The views of a scene show one set of named points, each view turned or mirrored, shifted and resized as a whole, with a little noise and some points left out.

Scene 1
View 1
Z491: -12,-5,-9,1,12,14,-17,-1,-4,-1,-10,-3,-27,6,-6,-6,8,3,0,0,-21,-3,30,3,-22,5,40,-8,4,10,-12,11,7,-16,-11,-7,3,12,13,-11,-1,-1,-22,8,4,19,17,20,-23,-3,2,10,-2,-3,-21,-9
Z796: -15,2,-18,-6,15,15,-7,-15,1,3,-2,-2,-20,4,-12,-7,6,2,-3,11,-31,-14,37,-5,-16,11,47,-7,12,12,-12,-4,7,-7,-15,-8,1,19,16,-9,-3,0,-14,2,8,28,27,25,-22,-15,-7,5,-1,-13,-22,-11
Z545: -4,-11,-7,12,38,23,-43,28,-13,14,-21,25,-42,-20,15,15,6,-16,12,1,8,7,29,22,-19,3,5,-19,2,6,-32,38,34,-43,-13,-5,4,-20,17,-20,-17,-23,-6,11,-5,1,18,38,-28,19,-16,49,18,29,-11,17
Z482: -6,-13,11,14,12,16,-32,27,-14,-7,-22,0,-37,7,9,-6,11,1,10,-17,-7,16,15,18,-34,-8,29,-17,-14,6,-15,34,8,-35,-8,-3,6,-3,13,-9,4,-4,-29,15,-4,6,6,13,-27,15,13,15,1,13,-14,-4
Z972: -10,-5,-10,3,24,18,-24,5,-5,7,-12,9,-30,-4,1,1,6,-5,5,5,-12,-3,33,8,-17,6,28,-10,5,9,-18,16,18,-24,-14,-7,2,1,16,-15,-7,-10,-15,6,1,15,20,29,-25,3,-9,25,7,7,-17,1
Z339: -10,-7,-9,4,22,17,-26,7,-6,6,-11,9,-31,-5,2,1,7,-5,4,4,-9,0,32,8,-20,5,27,-12,5,8,-18,18,19,-25,-12,-7,2,0,16,-12,-8,-10,-13,8,0,14,20,27,-26,3,-8,24,7,8,-18,1
Z326: -12,-2,4,1,12,16,-11,7,-4,-10,-12,1,-29,11,-5,-14,10,7,2,-9,-22,-5,22,3,-28,-1,51,-21,-6,6,-13,17,8,-19,-13,-6,7,11,18,-2,2,0,-23,7,1,26,23,15,-29,-12,2,2,-1,-13,-19,-8
Z913: -10,-9,-23,2,23,16,-30,-3,-6,16,-9,4,-27,-10,2,10,2,-11,6,12,-11,0,39,9,-11,11,15,3,15,12,-18,11,16,-21,-10,-7,-1,2,12,-21,-11,-13,-11,7,2,9,15,34,-22,13,-10,34,5,18,-17,1
Z706: -3,-22,12,19,2,11,-47,31,-20,-8,-26,-9,-40,8,15,-2,12,2,15,-24,0,33,14,26,-38,-11,16,-4,-16,7,-12,42,-3,-42,-1,1,4,-6,5,-15,10,-7,-38,21,-5,-5,-11,7,-23,35,27,18,-6,29,-13,-5
Z55: -9,-10,-16,6,23,16,-35,6,-7,14,-14,7,-31,-12,7,10,4,-11,7,8,-6,4,35,13,-15,7,14,-1,9,10,-20,19,18,-29,-10,-5,0,-3,12,-20,-11,-15,-12,8,1,8,14,32,-23,16,-8,36,7,21,-15,3
Z191: -10,-8,-23,2,17,14,-30,-8,-5,14,-9,-3,-25,-7,2,8,3,-8,3,11,-15,3,41,7,-12,12,15,10,16,14,-14,7,9,-19,-10,-6,-3,8,6,-21,-7,-12,-16,7,6,10,11,30,-19,16,-4,28,0,18,-18,-3
Z260: -9,-8,-4,6,16,17,-25,9,-8,0,-13,3,-32,2,2,-2,9,-2,5,-3,-12,4,26,10,-24,0,30,-12,-1,8,-15,21,11,-25,-9,-6,4,2,14,-12,-4,-6,-20,11,0,13,16,21,-25,5,-1,18,3,6,-17,-3
Z893: -11,-10,-20,1,4,9,-29,-15,-6,6,-7,-18,-19,5,-3,2,6,1,2,6,-22,7,35,6,-16,9,23,18,13,16,-5,2,-6,-14,-5,-6,-3,17,1,-20,2,-1,-27,11,6,10,3,18,-16,17,10,15,-11,13,-20,-14
Z676: -3,-8,1,13,38,23,-38,33,-11,7,-23,29,-44,-15,13,9,6,-12,12,-2,5,5,24,22,-26,1,17,-30,-5,3,-32,40,37,-45,-15,-7,6,-22,25,-13,-14,-20,-6,10,-4,6,24,36,-32,9,-17,43,21,19,-12,17
View 2
Z191: 9,-32,-3,31,20,10,2,16,-2,13,-5,-23,-16,7,2,-7,3,23,-2,8,12,-33,8,-25,24,14,-19,23,14,15,4,14,-8,-8,14,17,-12,8,11,-29,-21,21,-11,-12,-5,7,7,-8,-16,-7,9,8,-7,13,12,-20
Z796: 9,-14,14,5,25,-1,10,21,-7,20,-5,4,1,21,-7,-4,4,18,-1,-3,20,-32,31,0,37,7,23,26,12,21,6,22,-3,15,36,9,-5,35,-14,-23,5,10,-8,-3,-22,3,7,-7,-11,-38,10,2,-5,5,14,-34
Z491: 9,-23,4,7,22,10,6,20,-2,15,-2,-7,-6,18,2,-12,4,22,-5,10,5,-34,27,-4,29,1,9,18,3,8,-1,11,9,6,19,7,-15,30,-6,-15,-1,6,2,-3,-23,10,12,-9,-14,-24,15,1,-5,15,17,-25
Z55: 6,-45,-15,37,17,15,2,23,11,22,8,-27,-14,7,12,-1,4,26,-1,20,7,-34,4,-25,24,9,-28,20,5,13,-4,12,3,-17,18,21,-14,17,8,-22,-29,29,-8,-14,-14,12,13,-12,-26,-7,10,5,-5,14,24,-10
Z913: 7,-39,-10,36,20,8,4,19,6,21,4,-24,-12,7,6,0,6,25,1,10,15,-32,7,-25,27,15,-23,25,11,18,3,16,-6,-14,23,21,-11,13,9,-28,-25,29,-11,-13,-9,10,11,-11,-21,-12,8,6,-7,10,20,-15
Z545: 2,-71,-38,46,13,22,3,28,37,30,28,-37,-16,4,21,8,8,34,-1,40,-2,-37,-2,-31,20,2,-51,20,-8,11,-16,9,17,-38,22,28,-20,26,7,-14,-42,43,-4,-17,-25,18,23,-22,-40,-4,11,2,-5,14,38,2
Z893: 15,-13,7,20,21,11,-2,9,-17,2,-20,-16,-17,8,-2,-20,-1,17,-7,3,7,-34,16,-16,21,11,-3,17,13,5,8,8,-7,5,0,6,-16,5,13,-25,-11,2,-5,-6,-4,10,2,-5,-5,-4,12,5,-9,21,2,-23
Z339: 6,-45,-15,22,17,15,6,24,15,23,12,-17,-8,14,11,-3,7,26,-3,24,1,-36,15,-14,25,0,-16,20,-4,11,-8,9,14,-13,23,17,-14,32,-2,-13,-17,20,0,-9,-26,14,18,-15,-26,-18,14,3,-3,15,26,-12
Z972: 7,-41,-10,24,18,10,6,23,12,22,8,-15,-8,14,10,-1,5,24,-3,17,7,-34,15,-14,27,4,-12,22,2,15,-4,14,7,-9,26,18,-12,29,-3,-16,-15,23,-2,-8,-24,12,15,-13,-23,-20,12,3,-4,11,25,-18
Z326: 9,-22,8,-7,22,8,9,24,3,19,1,5,3,25,1,-14,4,21,-7,13,0,-36,37,9,31,-9,21,15,-7,7,-3,10,20,12,25,3,-11,48,-18,-6,11,-1,7,1,-36,9,15,-10,-17,-34,17,-5,-1,14,21,-25
Z260: 8,-36,-9,17,17,15,4,21,8,16,5,-15,-9,15,9,-11,4,23,-5,24,-3,-37,20,-10,23,-3,-8,16,-6,4,-7,7,15,-7,15,10,-18,32,-2,-11,-11,12,3,-4,-28,16,16,-11,-21,-17,17,-1,-4,19,23,-14
View 3
Z260: 2,0,9,-3,7,1,1,-6,-16,-14,-4,-11,-3,-2,12,0,-12,-6,-4,0,-5,-14,15,-3,-8,-7,12,16,-31,-1,3,15,3,6,4,4,8,0,0,8,4,2,-1,3,-1,-8,-15,-7,-9,0,-1,9,20,-7,-6,8
Z326: -1,-6,20,-3,6,5,-2,-10,-25,-14,5,-10,-6,0,19,1,-6,-7,-8,-1,-8,-17,22,10,-13,-12,3,14,-26,9,-10,23,9,14,11,9,-6,8,2,2,2,5,-11,-5,10,-2,-12,-1,-18,4,-2,10,23,-6,-2,17
Z191: 6,-3,5,8,1,0,-3,-3,-9,1,-7,-6,3,-4,13,-7,-14,-6,0,-4,1,-5,5,-6,-3,-3,12,12,-31,-10,7,4,6,7,7,-10,14,-10,5,9,-5,7,3,7,1,-16,-19,-16,-11,0,-3,-6,23,-12,-3,3
Z893: -1,-3,7,14,-1,10,-1,-4,-1,10,-2,-12,1,-7,12,-2,-7,-5,2,-5,-3,-9,5,1,1,-4,5,11,-27,-3,0,3,12,14,7,-6,9,-1,0,10,0,1,-5,8,7,-14,-17,-8,-16,6,-1,-10,25,-13,9,6
Z676: 10,5,1,-19,14,-15,2,-7,-26,-35,-13,-5,-3,4,13,-2,-24,-10,-7,5,1,-11,19,-19,-14,-5,26,23,-40,-8,17,20,-11,-9,-2,4,18,-10,3,9,4,7,16,1,-16,-12,-17,-15,5,-12,-5,24,16,-3,-27,2
Z545: 11,6,-4,-13,11,-14,3,-5,-18,-27,-16,-5,-1,1,11,-3,-25,-8,-4,3,4,-8,12,-20,-11,-3,27,22,-40,-13,22,13,-10,-9,-2,-2,23,-15,4,11,2,7,18,6,-17,-15,-19,-18,6,-10,-4,18,15,-8,-26,-2
Z482: -5,6,1,-6,13,3,3,-9,-8,-17,-8,-18,-7,-1,7,8,-11,-3,-5,6,-9,-19,18,-5,-5,-9,14,23,-33,5,7,17,2,5,-5,15,13,8,-7,12,14,-8,2,6,-5,-4,-12,3,-5,-1,0,17,16,-4,-6,4
Z796: 7,-11,24,5,0,2,-4,-5,-26,-5,6,-4,-1,-4,23,-7,-8,-9,-5,-8,-3,-8,15,10,-11,-9,2,6,-24,3,-10,15,11,15,17,-5,-7,0,9,1,-8,13,-10,-5,14,-8,-17,-13,-22,5,-3,-2,29,-11,1,17
Z706: -11,13,-10,-1,14,9,6,-9,9,-11,-13,-26,-6,-3,-2,11,-11,-1,0,8,-10,-22,14,-10,3,-6,17,27,-36,2,15,10,1,4,-12,19,24,9,-15,19,23,-18,4,15,-10,-5,-11,7,0,-2,2,15,12,-6,-1,-3
Z491: 2,-4,15,3,4,5,-1,-7,-18,-7,1,-9,-2,-2,16,-2,-8,-7,-4,-2,-4,-13,16,5,-9,-8,6,12,-28,3,-4,16,8,12,8,2,2,3,3,5,1,6,-7,1,8,-7,-15,-7,-16,4,-3,4,24,-8,0,11
Z913: 10,-3,6,4,2,-5,-2,-3,-14,-6,-7,-5,3,-4,16,-8,-17,-9,0,-4,3,-4,8,-8,-6,-3,15,12,-33,-11,9,7,3,3,7,-12,13,-12,7,9,-5,10,5,4,-1,-16,-21,-20,-9,-2,-4,-2,23,-12,-7,4
View 4
Z972: -8,-9,3,6,13,-3,-4,-9,-11,1,3,-6,-7,1,-5,18,-8,-20,-5,-4,-6,-32,9,-1,-5,21,-2,5,-6,-12,1,-1,7,4,2,-12,8,0,4,-2,-10,15,-7,-11,-5,8,4,0,-4,-24,-11,3,-1,-3,5,-26
Z706: -13,-11,24,7,11,15,-6,-14,-8,-7,1,-21,5,5,-8,32,-6,-10,2,18,-18,-18,-14,9,-8,26,10,20,1,-8,2,7,-4,9,-10,-18,-11,-9,10,6,-5,-9,-30,8,18,5,23,20,8,-34,5,0,-5,10,-8,-15
Z893: -2,-8,1,1,3,-4,-5,-1,-16,-14,2,-1,3,6,1,22,-4,-17,-6,3,-6,-11,17,12,4,11,-6,8,-3,-11,9,-5,11,6,-5,-22,-6,2,-12,7,4,20,-6,-1,5,5,9,8,-4,-9,-3,3,-1,0,1,-14
Z676: -20,-18,18,14,22,4,-2,-20,-6,11,4,-15,-15,-1,-14,22,-15,-21,0,1,-11,-48,-4,-10,-14,37,5,4,-15,-13,-6,2,0,8,0,-2,10,-4,22,-11,-22,-2,-17,-23,-7,8,5,-1,-2,-36,-13,3,-3,-5,-2,-35
Z491: -1,3,-5,4,9,0,-7,-8,-13,-2,1,-5,0,3,0,15,-4,-21,-6,-7,-3,-23,11,2,0,11,-4,12,1,-11,6,1,9,2,3,-17,7,0,-2,2,-7,21,-3,1,-2,9,5,4,-3,-25,-8,1,0,1,11,-24
Z913: -10,-17,7,4,10,-9,-2,-7,-13,-4,4,-1,-9,3,-5,21,-11,-18,-5,2,-7,-29,17,3,-4,23,-5,-2,-16,-13,4,-7,9,7,-3,-10,1,3,0,-1,-6,16,-6,-20,-4,6,2,-1,-8,-13,-12,5,-1,-6,-2,-24
Z326: 3,13,-10,5,10,5,-10,-9,-12,3,0,-7,2,1,1,10,-2,-24,-6,-12,1,-25,6,-3,0,6,-2,17,9,-11,4,6,7,0,8,-21,13,-2,2,1,-11,22,-2,9,-5,12,5,5,0,-34,-7,-1,1,3,18,-27
Z545: -20,-25,21,12,19,-3,-1,-16,-10,6,6,-12,-16,1,-15,24,-16,-18,-1,5,-11,-44,4,-6,-14,36,2,-3,-20,-13,-4,-3,2,8,-3,-1,6,0,16,-9,-19,1,-15,-28,-6,6,4,-3,-5,-27,-13,5,-3,-7,-6,-31
Z339: -8,-9,4,7,12,-1,-5,-10,-11,1,3,-5,-7,1,-4,18,-9,-20,-4,-3,-6,-32,8,-1,-5,21,-2,5,-7,-11,2,-1,6,4,1,-12,7,-1,4,-3,-11,13,-8,-10,-5,9,3,1,-4,-24,-10,3,-1,-3,5,-27
Z482: -9,-3,12,8,14,11,-7,-15,-8,1,1,-16,1,3,-4,24,-6,-18,0,5,-10,-26,-8,2,-7,22,6,18,3,-10,1,8,-1,5,-2,-17,0,-7,9,2,-11,1,-19,5,7,9,14,12,5,-37,0,0,-3,6,3,-22
Z55: -13,-19,11,8,12,-4,-2,-10,-12,-2,4,-5,-10,4,-7,23,-10,-17,-3,4,-10,-32,11,1,-7,27,-3,0,-14,-13,2,-5,6,8,-3,-10,2,2,4,-2,-9,9,-10,-19,-2,5,5,0,-6,-19,-11,6,-3,-5,-3,-25
Z796: 4,6,-15,3,7,-5,-7,-3,-16,-1,2,3,-2,2,2,10,-3,-26,-9,-14,3,-24,19,0,3,5,-9,7,3,-12,7,-2,14,1,9,-19,13,2,-8,2,-7,32,5,-1,-8,11,-1,-1,-7,-19,-11,2,1,-3,17,-25
Z260: -6,-5,4,7,11,3,-6,-10,-11,0,2,-9,-2,3,-4,19,-6,-20,-3,-1,-7,-28,5,0,-4,19,0,11,-2,-11,1,2,5,4,0,-15,6,-2,4,0,-10,12,-10,-2,0,9,7,5,-2,-28,-7,2,-1,0,5,-25
View 5
Z972: 18,-13,-23,-8,-3,-2,-23,-7,30,-2,-16,27,-5,-23,33,7,-9,3,-9,14,11,17,-8,-17,10,3,18,14,-23,-3,-9,-13,-6,2,-6,6,-19,-1,-9,20,-23,21,-13,16,22,-21,5,6,-6,-9,0,-2,17,-5,23,4
Z706: 21,-29,-8,15,27,-21,-19,-17,2,19,-9,46,-38,7,45,5,-19,-13,-19,31,17,10,2,-37,4,11,19,46,9,-16,5,-14,11,17,-33,22,-18,5,3,40,25,16,0,-7,51,-43,6,19,-27,-3,-13,24,16,-40,4,-18
Z339: 19,-15,-22,-8,-3,-3,-24,-7,31,-2,-18,27,-7,-23,34,5,-10,2,-8,14,13,17,-8,-16,10,3,19,15,-21,-2,-10,-16,-6,3,-8,8,-19,0,-8,21,-22,23,-12,17,22,-22,4,8,-8,-9,0,1,16,-6,23,4
Z491: 12,-15,-9,13,-9,-5,-12,-6,33,12,-9,24,-4,-29,28,-4,-2,1,-10,15,8,13,-9,-11,0,4,28,14,-20,-9,-8,-10,-3,2,5,-1,-13,5,-14,12,-20,17,5,10,21,-17,9,12,10,-7,2,4,18,-10,14,17
Z676: 27,-20,-36,-40,12,-7,-48,-6,29,-32,-31,31,-18,-19,51,19,-17,6,-9,10,24,18,-2,-18,25,16,14,28,-21,0,-14,-22,6,13,-35,27,-22,-7,6,33,-16,36,-39,25,30,-32,-6,2,-36,-18,4,-2,31,-10,25,-9
Z545: 26,-13,-44,-40,14,-2,-44,-12,24,-24,-32,35,-15,-8,47,24,-16,3,-9,13,20,22,-2,-29,26,5,5,23,-20,7,-12,-23,-5,9,-29,22,-27,-11,2,39,-14,33,-38,22,32,-37,-4,1,-41,-14,-2,-5,18,-5,33,-20
Z55: 20,-9,-33,-16,6,0,-26,-12,23,-1,-20,31,-6,-13,32,13,-10,-1,-7,16,11,23,-5,-26,14,-5,9,10,-20,4,-7,-18,-13,3,-9,6,-24,-7,-10,29,-19,21,-17,15,28,-28,6,3,-18,-5,-6,-4,7,-2,32,-8
Z191: 16,-6,-27,-2,1,4,-13,-14,21,13,-13,30,-1,-12,26,8,-6,-4,-6,19,4,21,-9,-30,8,-11,9,5,-19,5,-4,-13,-21,-2,6,-6,-24,-4,-17,23,-22,15,-5,10,24,-26,10,6,-9,0,-8,-4,-3,0,33,-7
Z326: 11,-23,2,18,-14,-12,-14,0,40,8,-7,20,-8,-40,30,-11,-2,7,-10,11,11,8,-9,1,-3,14,38,19,-21,-17,-11,-8,8,6,1,5,-5,11,-11,3,-22,19,7,13,17,-11,8,13,20,-13,8,7,30,-18,4,30
Z913: 19,-6,-33,-11,2,5,-21,-12,26,4,-18,29,1,-15,26,11,-7,0,-6,14,7,22,-8,-26,12,-8,8,5,-24,7,-6,-14,-18,-2,0,0,-24,-7,-15,24,-26,18,-12,15,23,-24,8,4,-12,-3,-7,-7,1,1,35,-5
Z482: 19,-28,-9,6,9,-16,-23,-9,22,3,-14,34,-23,-17,43,1,-13,-2,-15,19,16,11,-4,-18,7,18,27,34,-8,-15,-5,-13,12,12,-25,20,-13,5,-1,26,3,22,-6,7,35,-29,2,15,-11,-13,0,13,28,-29,7,2

In a view up to two points have been moved. Name them for each view, in the order of its rows, or write -.
view 1 => Z326
view 2 => Z339
view 3 => -
view 4 => Z545
view 5 => Z482
